Each row is a point on a landscape with many valleys, with its height.
From any point a ball rolls to the lowest of the 2 points nearest to it. It stops when none of these is lower. Distance is the straight distance between rows; heights are no part of it.
Miror height 16.7: [-0.93 -2.32 -4.97 -1.40 -1.45  3.59  1.42 -1.47  1.31  1.77  2.09 -0.31
 -1.56  1.80 -0.50  3.02 -2.92 -4.68  1.52 -2.28  1.25]
tud height 54.6: [-0.41  0.63  1.74 -0.30  1.79 -0.11 -0.43 -1.52  2.00  0.12  0.93 -6.58
 -2.72 -0.30  0.52  1.84 -1.03  1.60  1.65  4.18 -0.77]
mer height 18.6: [ 0.13 -2.93  0.84  3.26 -2.10 -1.03  5.05  0.94 -0.89  0.95  6.56 -2.74
 -1.24  0.10  0.23  1.47 -4.01  1.80  2.44 -0.91  1.35]
Mes height 13.7: [-3.58 -0.17 -5.77 -0.29  1.64  2.91 -0.19 -1.42 -2.35 -1.92 -1.87  0.48
  1.47  1.92  3.48 -0.57  4.51 -4.37 -0.04 -2.92  1.84]
sidak height 23.9: [ 3.03  1.68  1.35 -0.74  0.82 -0.47 -2.09  1.42  0.37 -1.09  0.93  2.41
  0.98 -1.13 -1.28 -1.92 -0.82  1.88 -3.35  1.04 -0.23]
zesot height 50.8: [ 3.01  0.12 -3.00 -1.98 -1.58  0.82 -0.17  0.88  1.56  0.11 -0.32  6.26
  0.83  2.59  0.88  2.47 -1.58 -0.89 -2.43  0.44 -0.05]
dorad height 6.3: [-0.51  3.07  2.83 -0.61  1.70 -2.01  0.54  0.23 -0.15  0.63 -3.59 -0.94
  1.97 -1.42 -1.28 -3.69  2.11  0.89 -0.50  0.98 -2.05]
pudu height 21.2: [ 1.25  2.71  3.05 -1.97  2.30 -0.03 -2.56 -1.60  2.56  0.45 -2.39 -4.02
 -0.92 -1.56 -1.13  0.10  1.00  0.42  0.85  4.83 -2.58]
dez height 19.5: [-1.60  3.29 -0.04  0.73 -0.64 -0.56  0.48 -0.39  0.30  0.41 -5.15  0.41
  1.85  0.89  0.25 -0.87  1.76 -1.31 -0.48  0.20 -0.83]
pibad height 17.9: [ 0.10 -0.96 -0.17 -1.09  3.12  2.20 -1.16 -0.42  3.14 -0.27 -2.59 -0.18
  1.85 -2.32 -2.91 -4.51  1.82 -0.71 -0.02 -2.12 -2.47]
Fub height 24.0: [-0.28  0.54 -0.92  0.25 -0.67  0.92  0.17  1.87  0.66 -0.09  0.18  1.00
  0.92  0.86  0.80 -2.79  0.89  1.15 -1.11 -1.52 -0.41]
lov height 44.5: [-0.14 -2.16  1.29  0.48 -0.50  0.01  0.49 -1.93  2.99  0.79 -1.72 -1.45
  1.99 -0.83 -3.85  0.16 -1.68  0.14  4.32  0.19 -0.60]
faza height 63.1: [ 0.63 -1.59  0.58 -1.18 -2.69 -2.51 -1.65 -1.12 -2.18  1.41  1.54  2.68
 -3.32 -0.29  1.87  7.41 -1.05  0.75  2.56  1.78  1.20]
Pud height 33.7: [-2.12 -1.31 -2.30  0.99 -0.95 -2.70 -2.26 -0.79 -3.05 -1.73 -3.72  4.89
  1.82  0.69  2.11  3.56  2.53 -0.67  1.38 -1.55  2.24]
toda height 12.2: [-0.56  3.43 -3.70  0.78 -4.24  1.46  2.25  2.49 -1.39 -0.17  1.99  1.84
 -0.25  5.51  4.78  0.84 -0.42  0.98 -2.54 -0.35  1.42]
kugon height 36.7: [-2.75 -3.19  1.94  1.04  0.31 -0.93 -1.66 -1.50 -0.22  0.10 -1.19 -1.52
 -0.45 -2.81 -1.79 -0.37  1.76  0.73  3.43 -1.62  0.50]
ruv height 66.0: [-0.78 -0.54 -2.90 -2.23  1.52  1.84 -2.99 -1.75  1.62  1.52 -0.45 -1.37
 -3.84  0.49 -0.14  2.08  0.33 -3.62  0.89  0.11  0.29]
dopo height 22.0: [ 1.23  0.38  1.19 -1.46  2.57 -0.66 -3.65  0.18  1.42 -0.27 -2.40  1.03
 -0.94 -1.56 -1.15 -0.87  2.33  0.50 -0.88  1.49 -1.70]
sofe height 68.1: [-0.55  2.75  0.03  1.21  3.09 -1.89 -2.43  1.63 -1.96 -1.13  0.82 -0.78
 -1.25 -1.29  3.04 -3.64  4.14  0.22 -3.71 -0.12 -0.64]
Fofe height 11.5: [-2.80 -0.70 -0.51  2.93 -1.12 -0.92  1.10  0.74 -4.63 -2.58 -1.60  3.47
  3.36  0.73  2.42 -0.79  4.48  2.20  0.28 -3.04  1.96]
ruz height 11.9: [ 3.54  1.88 -2.50 -1.20  2.30  1.49 -3.23  1.01  0.91 -0.56  1.67  2.88
 -2.17  1.16  0.93  0.08 -0.17 -1.78 -4.97  0.38  0.69]
susi height 39.6: [-1.46 -3.10 -2.44 -0.44 -0.36  0.52 -0.68 -0.24 -0.02 -1.39 -3.08  4.44
  2.98 -0.45 -0.62  0.56  2.22 -0.66  1.21 -3.33  1.40]
fudes height 36.0: [-1.02 -0.18  3.14  1.08  0.06 -1.47  2.53  2.51 -1.97 -1.22  3.87 -2.55
  1.69 -1.94 -1.86 -4.41 -0.58  4.90  0.23 -1.72 -0.06]
panit height 32.2: [ 0.49 -2.09 -2.42  0.37 -3.45 -0.28  1.75  1.18 -2.66  0.77  3.56  5.42
 -0.87  0.70  2.02  4.47 -1.43 -0.24  0.16 -2.71  1.31]
dudo height 45.7: [ 4.91 -1.22 -1.35  0.72  0.41  2.12  0.37  1.00 -0.13 -1.46  6.00  4.68
 -1.00 -1.31 -0.59  0.21 -2.00 -0.77 -3.06 -1.56 -0.08]
kili height 10.4: [ 1.15  4.45  2.61 -1.08  3.24 -2.93 -1.61  1.04 -0.95  0.20 -2.89 -0.74
  0.31 -1.78  0.35 -2.83  2.81  0.97 -2.82  2.93 -2.14]
pebot height 67.0: [-0.54  1.27 -1.49 -1.45  4.93  0.70 -4.76 -0.72  1.02 -0.22  0.41 -4.43
 -4.30 -1.96  1.67 -2.22  2.39 -2.69 -2.78  0.50 -1.85]
keza height 16.8: [ 0.61  4.85 -0.68 -1.18 -0.71 -0.90 -0.52  0.42  1.66  1.11 -3.34  0.57
  0.76  2.14  0.64 -0.76  0.45 -0.79 -1.85  2.10 -2.31]
ramem height 43.4: [ 4.31 -3.28 -1.14  0.65  0.96  1.19 -0.04  0.68 -1.98 -0.14  6.85  4.42
 -1.34 -2.84 -1.17  1.71 -0.57 -0.76 -0.66 -2.36 -0.79]
panez height 36.6: [-0.69 -3.62  2.54  0.27  1.36 -0.28  1.02  1.12 -0.65 -0.81  2.89  0.55
  1.25 -3.49 -3.12 -3.96  0.52  2.47  0.83 -3.65 -0.20]
muti height 27.2: [ 1.34  1.02 -1.75 -0.13 -0.38 -1.30 -1.11  3.05 -2.40 -1.89  1.79  6.18
 -0.09  2.93  3.72  1.49  1.87  1.11 -2.77 -0.62  2.10]
rito height 34.8: [-0.73  1.96  3.30  0.51  0.32 -2.80  1.78  3.21 -3.43 -1.11  0.31 -1.14
  2.64 -1.50 -1.48 -4.39  0.73  4.45 -1.01 -0.67 -0.77]
moz height 25.5: [ 1.05  0.92 -1.23  0.28  0.73 -0.22 -0.82  2.70 -0.65 -2.14  0.95  4.09
  1.34  1.37  2.06 -1.49  2.32  1.46 -3.16 -0.85  0.23]
Kema height 18.4: [ 1.17 -0.92 -1.28  0.51 -2.18  1.43  2.68 -1.99  2.52  1.70  2.38 -2.69
 -2.57  2.70  0.79  4.78 -5.21 -1.87  2.57  2.05  0.96]
ronor height 55.4: [-1.07  0.13 -1.63  1.30 -4.01  3.18  3.27  0.13  2.11  0.91  0.79 -2.19
  0.66  2.21 -0.25 -0.61 -3.08 -0.79  0.95 -1.26  0.78]
bise height 49.8: [ 2.97  0.24 -4.39 -2.06 -1.25  2.63  0.96  1.24  1.17 -0.91 -0.94  6.50
  3.61  4.01  1.68 -0.04  0.25  0.36 -2.21 -0.06  0.96]
nef height 30.0: [-1.46  0.05 -2.99  1.29 -4.29  0.03  0.18 -1.75 -3.90 -1.72 -7.20  2.72
  3.62  3.63  2.51  4.00 -0.28 -4.20  0.48  0.28  1.63]
tol height 29.2: [-2.51 -4.69  2.18  0.18  3.71  0.25 -3.05 -2.25  0.79 -0.91  1.10 -4.03
 -3.06 -4.45 -1.20  1.44  2.36  0.19  3.69 -0.44  0.15]
Visaz height 19.7: [ 0.32  2.46  0.26 -0.01  0.78 -1.90 -2.15  1.20 -0.73  0.01 -2.13  1.77
 -0.69  0.31  0.55 -0.87  2.23  1.04 -1.42  0.66 -0.75]
fir height 24.2: [-0.83  3.13  0.63  0.60  0.17  1.67  3.83 -0.41  0.47 -0.08 -2.98 -0.59
  4.38  0.34  1.03 -5.86  3.20  0.52 -2.11 -0.57 -1.41]
zep height 13.1: [-1.25  0.77 -5.01 -1.83 -1.99  3.54  0.90 -0.86  1.99  1.24 -0.63 -0.08
 -0.37  2.47  0.09  1.27 -1.91 -3.93 -0.09 -1.29  0.93]
sel height 13.5: [ 1.65  5.30  2.29 -1.68 -0.56 -2.45  0.95  1.30  1.43  0.86 -3.53 -0.72
  1.94  1.34 -1.23 -2.04 -1.15  1.49 -1.39  3.22 -2.29]
musip height 24.3: [-0.57  2.44  3.70 -1.12  1.45 -1.32 -0.37 -2.58  2.15  1.30 -4.64 -3.98
  0.53 -1.25 -2.15 -0.54  0.42  0.24  2.47  3.62 -2.18]
sugal height 64.5: [-1.66 -1.54 -1.41 -1.00 -1.69 -0.93 -2.22 -1.55 -1.87  1.40  0.52  1.33
 -4.47  0.08  1.85  7.29 -0.63 -2.86  2.22  0.86  2.58]
zado height 14.4: [ 2.14  3.90  2.22 -1.67  3.38 -0.84 -3.44  0.68  0.92 -0.60 -0.47 -3.22
 -0.57 -2.28 -0.62 -3.20  0.72  0.52 -4.07  3.60 -2.11]
Zozom height 15.1: [ 1.14 -2.17 -0.32 -2.00  2.01  1.73 -1.24  0.00  2.73 -0.83 -1.80  3.60
  1.96 -2.12 -3.27 -2.18  0.66  0.21 -0.11 -1.81 -1.62]
ripel height 49.0: [ 4.20  1.21 -2.36 -2.29 -0.02  4.63  0.75  0.40  2.05 -1.37 -0.91  5.52
  3.70  3.03 -0.48 -2.34 -0.54  0.74 -3.88  0.49 -0.49]
Poku height 36.8: [-2.99 -1.43  0.70  1.21 -0.54 -2.00 -2.19 -0.26 -2.39 -0.18 -1.87  1.45
  0.06 -1.84 -0.42  0.89  2.75  0.14  1.72 -2.44  0.75]
fas height 39.2: [ 0.50 -1.77  4.25  0.81  2.80 -2.19  3.46  0.89 -0.24 -0.22  3.56 -6.57
  1.38 -1.04 -2.20 -1.51 -2.82  5.71  1.10  1.45  0.70]
Gute height 61.7: [-0.64 -1.26  2.01 -0.97 -2.02 -3.86 -2.43 -0.79 -2.70  1.33 -1.08  3.66
 -1.37 -0.60  0.88  5.11 -0.33  2.13  2.37  1.92  1.24]
zevug height 35.2: [-2.02 -0.69 -0.90  0.50  0.99 -3.03 -3.76 -0.72 -2.49 -0.67 -3.22  3.24
 -0.98 -0.64  1.73  2.58  4.83 -0.88  1.15 -1.20  1.34]
desa height 60.6: [-1.84 -0.06  0.18  0.98 -4.26 -2.87 -1.60 -0.15 -2.77  0.49 -2.90  2.60
 -0.90  0.96  0.98  4.42 -0.74  0.45  1.35  0.12  1.88]
far height 53.5: [ 2.03  2.40  2.57 -1.19  1.14 -0.68  0.56 -0.04  2.80  0.55  0.71 -5.98
 -0.89  1.05  0.41  1.68 -2.59  2.72 -0.32  6.25 -1.15]
Rozad height 57.3: [-2.57  0.10  1.54  1.45 -1.50 -0.11  1.54  0.29  0.02  0.37  0.20 -2.86
  1.06 -0.36 -0.86 -3.08 -0.95  0.61  1.11 -1.27 -0.45]
godov height 51.2: [ 0.83  2.93  2.05  0.42 -0.05 -0.16  3.59 -1.10  3.79  1.21 -1.94 -6.55
  2.36  2.18 -3.00 -2.74 -3.32  0.73  1.29  3.48 -1.89]
nem height 25.3: [-0.48 -4.57  1.46  0.58  1.99 -0.20 -0.78 -1.40  0.80  0.10  2.60 -2.74
 -2.14 -2.96 -0.92  1.79  0.12  0.86  3.40 -0.33  0.66]
Mab height 23.6: [ 2.21 -2.42 -1.12 -0.76  0.19  1.39  1.70 -2.65  3.22  1.87  1.19 -1.12
 -1.35  1.20 -1.35  4.65 -3.72 -1.76  3.21  2.08 -0.33]
Fos height 36.9: [-0.49 -1.58 -2.53 -0.56 -3.01  1.09  0.38 -0.08  0.87  0.78 -0.16  2.67
 -0.10  1.35 -0.11  2.55 -1.40 -1.63  1.01 -1.86  1.37]
lemig height 9.0: [-3.07  0.31 -2.14  2.78 -1.34  0.48  0.64  1.27 -3.33 -1.79  0.50  1.75
  0.99  1.19  3.58 -0.89  3.08  0.85 -0.69 -2.88  2.12]
Viriv height 11.3: [ 2.14 -2.64  0.74 -1.52  0.91 -0.42 -1.36 -0.52  2.17  0.37 -0.34  2.30
  0.06 -1.83 -3.06  0.01 -0.20  0.51  1.27  0.25 -0.66]
fal height 38.4: [-0.44 -1.92 -0.91 -0.08 -2.72 -0.57  0.75  0.58 -0.13 -0.12 -1.60  3.78
  2.69  0.28 -0.74  0.72 -0.31  0.94  0.93 -1.86  0.60]
senov height 19.6: [ 0.85 -1.79  1.69  1.11 -1.62 -2.71  0.74  0.70 -2.68  0.86  6.44  0.96
 -3.27 -0.88  1.39  4.13 -1.13  1.96  1.80  0.20  1.41]
dip height 25.4: [ 0.93 -3.41 -1.78 -0.80  2.58  2.46 -0.05 -2.63  2.51  1.45  3.81 -3.35
 -4.30  0.27 -0.39  3.00 -1.67 -2.78  2.28  0.96  0.18]
Lop height 52.4: [ 1.50  3.93  3.25 -0.95  0.78 -1.05  1.74 -0.07  2.82  0.81 -0.38 -6.88
  0.18  0.94 -1.91 -1.52 -2.92  1.92  0.24  5.15 -2.07]
Peku height 67.6: [-0.31  1.68 -0.09 -0.15  4.62 -0.52 -3.97  1.06  0.20 -1.18  1.74 -3.59
 -3.07 -2.39  2.58 -3.63  3.33 -0.77 -4.69  0.08 -1.26]
basaz height 13.6: [-3.11  0.25  0.83  2.17 -1.64 -0.80  2.51  1.70 -3.81 -1.96  0.42  2.50
  3.40  0.10  0.82 -3.03  3.01  4.05  0.09 -2.92  1.05]
Vidiz height 16.5: [-4.36 -1.22 -4.43  1.09  1.44  3.04 -0.97 -2.20 -2.71 -0.79 -4.72 -1.03
  1.01  0.81  1.58  0.18  3.68 -6.46 -0.14 -2.98  1.52]
Suf height 18.7: [-0.88 -3.40  2.00  2.62  0.14 -1.84  2.45  0.45 -1.31  0.01  5.98 -3.93
 -2.04 -1.35  0.42  1.22 -1.50  2.74  2.07  0.08  1.69]
sas height 23.7: [-0.11 -1.89  0.09  1.39 -1.38 -1.69  0.44  2.09 -2.43  0.39  4.92  2.71
 -2.48 -0.50  1.77  1.50 -0.31  1.40  0.16 -1.98  2.12]
Kemur height 35.0: [-1.09 -1.57 -3.33  0.14 -3.35  0.90  0.66  0.06 -1.70  1.22  2.32  2.31
 -1.83  1.22  2.09  3.74 -1.03 -2.38  0.46 -2.95  1.96]
patar height 22.4: [-1.71 -1.95  1.01  2.47 -1.58 -1.42  0.32 -0.63 -0.95  0.72  3.19 -3.15
 -2.92 -0.24  0.76  1.42 -1.38  0.25  2.08 -0.20  1.80]
vovi height 48.3: [ 3.87 -0.89 -1.61 -0.90  0.21  4.69  0.94  0.52  2.34 -1.64  1.05  4.22
  3.37  0.22 -1.75 -3.92 -0.35  0.96 -4.11 -0.80  0.18]
Susu height 22.3: [ 4.44 -2.87 -0.87 -1.88  1.26  1.58  1.60 -2.28  4.77  1.53  0.99  1.02
  0.72  0.18 -3.61  2.84 -3.92 -1.22  2.44  1.54 -1.85]
mag height 70.0: [-2.12  5.67  2.86  1.65 -0.46 -1.75  3.50 -0.27 -0.49  1.44 -4.02 -4.02
  0.46 -0.20  2.64 -3.22  1.18 -1.84 -1.50  1.57 -1.13]
budor height 53.6: [ 0.60  3.16 -2.15 -1.08 -4.02  0.77  1.24  0.20  2.75  1.62 -2.51  0.44
  0.99  4.48  0.54  1.43 -3.55 -1.46 -0.51  1.76 -0.33]
kif height 23.8: [-2.53 -0.82  0.02  1.74 -1.09  0.32 -1.62 -2.84 -2.19  0.18 -8.51 -1.35
  0.90 -0.16 -0.44  1.50  1.28 -5.98  1.09 -0.44 -0.45]
fusis height 10.2: [-0.11  0.51 -3.84 -1.64 -0.45  2.63 -0.21  0.65  1.93  1.51  1.86 -0.20
 -2.97  2.56  1.40  1.19 -1.65 -3.45 -0.98 -0.65  0.56]
mev height 56.4: [-2.24 -0.22  0.45  2.69 -4.52  0.93  2.48 -0.26 -0.44  0.16 -0.26 -2.51
  1.82  1.28 -0.45 -0.58 -3.23 -0.15  1.90 -1.69  0.68]
lona height 24.9: [-1.50  2.23  2.83  0.00 -0.49 -1.71 -0.09 -2.50  0.64  1.92 -7.09 -1.28
  1.50 -0.81 -1.32 -0.18  0.59 -1.50  2.06  2.13 -1.76]
zale height 18.0: [ 2.47  2.38  3.98 -2.79  4.01 -0.57 -3.45 -0.62  1.56 -1.25 -0.90 -3.88
 -0.08 -2.70 -1.73 -0.61 -0.35  2.25 -1.58  5.46 -1.42]
Zizab height 23.5: [-2.15 -0.60  0.35  0.65  0.51  3.03  2.72  0.22  1.66 -0.85  0.02 -3.49
  3.19 -2.04 -2.41 -6.84  1.16  0.89 -0.01 -2.90 -2.23]
Bam height 38.5: [ 1.46 -4.19  2.17  0.27  0.07 -0.26  1.07  1.08 -0.21 -0.78  2.87  4.22
  1.11 -2.94 -3.05 -1.14 -0.29  2.53  0.84 -2.74  0.31]
vev height 42.6: [ 1.12 -1.20  2.57 -0.47  0.87 -0.21  1.60 -1.40  3.14  0.77 -0.45 -3.66
  1.11 -0.08 -3.64 -0.92 -2.59  2.15  2.75  2.35 -1.36]
mon height 40.9: [ 0.49 -1.96  3.74  0.88  2.39 -0.96  3.23 -0.26  1.95 -0.14  1.10 -5.02
  1.87 -1.29 -4.59 -2.39 -2.31  4.21  2.33  1.69 -0.59]
Movag height 40.6: [ 1.58 -4.55 -0.84  0.69  0.16  0.34  0.60  1.09 -1.58 -1.04  4.68  5.52
  0.70 -2.61 -0.62  0.10  0.89  0.75 -0.20 -4.15  0.35]
Lanab height 20.8: [ 0.54 -1.11  1.03 -0.13  1.81  2.40  0.93  0.01  3.11 -0.97  0.09 -1.50
  2.62 -2.13 -4.06 -5.93 -0.20  1.16 -0.35 -2.05 -2.69]
Divem height 29.1: [ 0.56 -1.39 -2.68  0.05 -0.85 -0.34 -1.13  2.24 -2.24 -0.58  2.87  5.37
 -1.37  1.77  3.06  3.35  1.43 -0.41 -1.15 -1.91  1.79]
Zok height 10.0: [-0.18  5.19  3.37 -0.87 -0.39 -2.25  2.85  0.04  0.05  1.29 -5.11 -0.02
  3.51  0.25 -2.27 -3.47  0.65  0.91  0.06  1.61 -2.12]
roduz height 26.3: [ 3.80 -1.43  2.44 -1.20  2.90  0.13 -1.85 -0.05  1.52 -1.33  1.95  1.68
  0.20 -3.06 -3.50 -2.23 -1.18  1.47 -2.13  0.56 -0.08]
Bik height 32.6: [-1.25 -3.24  3.52 -0.26  4.15 -0.94 -1.70 -1.59  1.52 -0.95  0.29 -4.20
 -0.95 -4.21 -3.24 -1.03  2.38  2.24  2.80  0.47 -0.89]
Vevok height 69.4: [-1.27  5.37  3.43  0.94  1.75 -3.33  2.25  1.20 -1.94  0.94 -2.08 -3.43
  0.72 -1.63  1.84 -4.11  2.58  0.15 -2.31  1.51 -1.61]
fifo height 12.4: [ 0.16 -3.16  2.44  1.76  0.77 -1.21  1.72 -0.46 -2.05 -0.16  6.77 -2.45
 -3.39 -1.43  1.52  5.13 -1.05  3.19  2.87  1.86  1.14]
mifav height 37.6: [-1.01 -2.33  2.52  2.60  0.77 -1.65  3.37  1.05 -0.36 -0.22  4.57 -5.61
  0.80 -1.17 -1.92 -3.21 -2.19  4.18  1.34 -1.10  0.78]
nuv height 32.1: [-1.85  0.47 -3.78  0.55 -2.18 -0.90 -0.54 -0.64 -3.34 -2.11 -5.15  4.54
  3.49  3.08  2.68  3.08  1.83 -2.30  0.51 -0.64  2.11]
Gapap height 52.2: [ 1.57  2.47 -2.44 -1.88 -3.23 -1.10 -0.59  0.90  0.99  1.16 -1.47  3.70
  0.16  3.98  1.38  3.42 -2.42 -0.62 -0.93  1.79  0.00]
dit height 15.8: [-2.22  0.21  1.32  1.32  0.45 -0.86  1.69  0.54 -2.83 -1.51 -3.15  2.58
  4.32 -0.78 -0.56 -2.92  3.80  2.86  0.34 -2.30 -0.40]
nugo height 22.1: [-2.15  2.01  2.19  2.01 -2.61 -0.99  0.74 -1.31 -1.68  1.14 -5.62 -0.64
  2.43  0.33 -0.42 -0.69  0.08 -1.12  1.48  0.07 -0.02]
rog height 22.2: [-0.70  1.51 -0.89 -0.19 -0.20  2.47  1.62  0.32  1.53 -0.25 -2.59  0.82
  3.27  1.04 -0.69 -3.80  1.82 -0.20 -1.17 -1.27 -1.64]
pem height 65.4: [-1.70 -0.93 -2.20 -1.53  0.45  0.41 -3.03 -1.73 -0.55  1.37  1.03 -1.43
 -5.31  0.83  1.64  4.80 -0.29 -2.80  1.25  0.14  1.42]
movi height 46.3: [-0.08 -3.02 -1.40 -1.07 -1.03  2.14  0.79 -2.32  4.72  1.02 -2.68 -0.91
  1.53 -0.67 -3.74 -0.13 -1.85 -2.44  3.19 -1.77 -0.36]
kufa height 15.0: [ 2.17  3.86 -2.68 -0.26  0.11  0.90 -1.69  2.52  0.28 -0.50  0.24  2.29
 -0.84  3.38  2.97 -0.57  0.18 -0.64 -4.83  1.25 -0.05]
lod height 18.5: [ 1.42 -1.56  0.35 -2.50  3.09  0.14 -3.54 -0.90  0.72  0.02  2.62 -0.69
 -4.57 -2.43  0.84  2.80  0.90 -0.29 -0.05  1.44 -0.02]
fod height 13.2: [-0.60 -0.49  0.27  1.88 -4.44 -0.77  3.70  1.46 -0.84  0.80  5.16 -0.24
 -1.30  1.89  1.51  1.69 -3.58  1.25  0.70 -0.98  1.30]
Ginos height 26.0: [-2.50  0.03 -0.52  1.29  0.95  4.00  3.59 -0.89  0.90 -0.47 -2.12 -0.99
  4.85 -0.97 -0.84 -6.76  3.74  0.18 -0.98 -2.75 -1.56]
bisu height 7.7: [ 3.43 -0.68 -1.54 -1.10  2.09  1.09 -2.84  0.50  0.16  0.35  3.66  3.83
 -3.01 -0.95  0.41  1.99 -0.40 -2.12 -2.88 -0.23 -0.17]
Zodi height 15.2: [ 0.40  2.81 -4.03 -0.40 -1.64  2.31  0.87  2.37  0.54 -0.37  0.86  1.83
  0.26  4.04  2.77 -0.42 -0.39 -0.54 -2.97 -0.57  0.15]
Zepu height 26.8: [ 0.78 -0.29  1.59  0.51 -1.42 -3.97 -1.58  2.25 -3.34 -0.47  2.72  4.43
 -2.15 -0.44  1.38  1.98  0.68  2.79 -0.90 -0.05  1.16]
tur height 68.6: [-0.29  5.62  1.11  0.82  2.38 -2.56  0.29  1.96 -1.54 -0.41 -0.30 -2.47
 -0.65 -0.47  4.10 -3.85  3.34 -0.33 -4.96  1.43 -1.60]
sivo height 47.2: [ 4.82 -1.53 -0.65 -0.24  1.52  3.73  0.27  0.57  0.50 -1.25  4.60  4.82
  1.94 -1.51 -1.63 -2.45 -1.97  0.19 -3.64 -1.96 -0.23]
totab height 56.0: [-2.47  0.16  3.46 -0.61  3.42  0.28 -1.79 -1.66  0.51 -1.69  1.35 -6.36
 -3.83 -1.52  2.36  4.76  0.06  1.52  2.29  4.20 -0.83]
fibo height 21.0: [ 1.41 -3.21 -3.34 -1.51  1.43  3.15  0.45 -1.26  2.04  1.14  2.95 -0.22
 -2.74 -0.22 -1.09  1.72 -1.88 -3.64  1.64 -1.67  0.00]
ged height 8.4: [-1.15  1.54 -1.46  2.00 -5.14  0.04  2.49  2.09 -1.59  0.43  2.92  1.32
 -0.99  3.42  3.49  1.15 -1.70  1.36 -0.91 -1.11  1.37]
Kabez height 34.9: [-1.17 -2.13  2.17  0.12  2.03 -0.74 -0.98 -0.15  0.67 -0.79  0.15 -1.55
  0.77 -3.32 -2.99 -2.67  1.49  1.56  1.62 -1.68 -0.79]
piba height 48.0: [-0.39 -1.47 -0.44 -0.24 -2.53  2.95  2.90 -2.44  5.33  1.26 -3.25 -1.84
  3.20  1.67 -3.70 -1.50 -4.27 -1.24  2.87  0.11 -0.92]
Vazuz height 24.1: [ 1.84 -1.43  0.31 -1.58  3.64  0.68 -3.86 -0.12  1.77 -0.72  0.74  0.34
 -1.30 -2.76 -1.60 -2.16  1.20 -0.42 -1.64 -0.49 -0.51]
Bel height 13.3: [ 3.56 -1.90 -0.29 -2.14  2.08 -0.12 -3.16 -0.34 -1.56  0.21  3.88  3.23
 -4.08 -1.87  0.37  4.10  0.04 -1.31 -0.12  1.04 -0.21]
dide height 29.6: [ 2.80  0.18  3.39 -0.88  0.04 -3.52 -1.97  1.72 -2.57 -0.51  4.27  2.04
 -1.77 -1.47  0.58  1.94 -0.26  3.43 -1.37  2.23  1.32]
kad height 66.5: [-1.46  0.58 -2.15 -2.23  3.64  0.78 -4.71 -1.34  1.05  0.83 -0.37 -2.53
 -5.61 -0.94  1.16  0.36  2.40 -3.42 -0.64  0.17 -0.08]
Bodum height 19.9: [-3.60 -0.32 -1.60  1.60  1.22  0.86 -1.79 -2.29 -3.30 -0.77 -7.02 -1.80
  0.20  0.30  1.79  1.28  3.23 -7.51  0.59 -1.46  1.20]
kug height 33.5: [-0.07  1.88  4.61 -0.36  0.08 -4.47  0.25  2.58 -3.85 -0.44  1.52 -1.12
 -0.14 -1.71 -1.17 -1.47 -0.11  5.46  0.26  0.87  0.17]
ramu height 59.6: [-2.75  0.93 -0.69  2.58 -2.72 -1.33 -0.80  0.35 -3.60  0.18 -2.10  0.86
 -0.31  1.33  2.57  1.94  1.12 -0.86  0.29 -1.61  1.68]
bifim height 54.5: [ 0.47  2.41 -0.97 -0.39 -3.50  1.81  2.07  1.69  2.21  0.81  0.10 -0.87
  0.79  3.31  0.30 -1.29 -2.87 -0.08 -1.08  0.63 -0.81]
Nuvop height 27.1: [-2.03  0.50 -2.02  0.73 -2.57  0.46 -0.89 -2.27 -2.34 -0.15 -8.65  0.26
  2.10  2.56  0.82  2.82 -0.35 -5.74  0.57  0.25  0.43]
Kabut height 21.8: [ 0.16 -2.34  0.02 -0.82  1.06  1.07 -1.38 -0.80  2.04  0.61  2.38 -2.11
 -3.09 -1.58 -0.30  1.50 -0.33 -0.98  1.39  0.05  0.09]
nof height 58.9: [-3.26  2.18 -0.09  3.24 -2.58 -0.16  0.66 -0.28 -2.50  0.58 -2.20 -2.44
 -0.44  1.37  2.87 -0.72  1.25 -1.87 -0.14 -1.20  0.60]
sela height 13.8: [ 0.88  1.02 -3.13 -0.98 -1.82  1.79  1.08 -0.23  2.47  2.52  2.94 -1.77
 -3.90  3.18  1.67  3.54 -3.70 -3.36  0.48  1.59  0.68]
Ves height 16.3: [ 4.81 -2.73  1.15 -2.09  0.54  0.28  0.13 -1.13  2.92  0.63 -0.16  3.39
  1.69 -0.57 -3.86  0.70 -3.25  0.30  1.25  1.93 -1.58]
lekab height 49.6: [-0.06  0.96  1.44  0.35 -1.35  1.22  2.86 -2.58  4.59  1.55 -3.85 -4.44
  2.53  1.27 -3.68 -1.31 -3.83 -0.49  3.39  1.89 -1.33]
madag height 11.4: [-3.08 -0.98 -5.17  1.27  0.01  2.73  0.65  0.05 -3.02 -1.95  0.94  1.16
  0.93  2.35  3.90 -0.77  3.84 -0.97 -0.87 -3.58  2.61]
Vesom height 58.1: [-2.60  0.19  0.21  2.39 -1.49  0.39 -0.06 -1.03 -0.25  0.80 -1.29 -4.15
 -1.20  0.11  0.70 -1.16  0.16 -2.09  1.16 -1.22  0.01]
Guguf height 21.9: [ 1.74  3.14  1.95 -0.81 -0.17 -2.67 -1.59  2.59 -1.28 -0.65  0.00  1.98
  0.20  0.66  0.29 -1.37  0.16  2.80 -2.63  2.66 -0.36]
bera height 31.9: [ 2.75  1.80  4.06 -1.39  0.59 -3.81 -0.71  2.65 -2.61 -0.63  2.77  0.20
 -0.25 -2.24 -0.92 -1.01 -1.40  4.97 -2.22  2.98  0.91]

Call two points neighbours if one is among the 2 nearest of the other. Go from one point of each pair to the other, from neighbour to neighbour, staying as low as possible. Name the highest point that can't be avoided.
fusis / rog => Ginos
fusis / Viriv => Mab
bisu / lemig => Poku
fifo / bisu => Suf
fifo / fusis => dip
ged / bisu => Zodi

For each start below, name the point where the ball stops.
Poku => lemig
tud => fifo
susi => lemig
fal => rog
fas => fifo
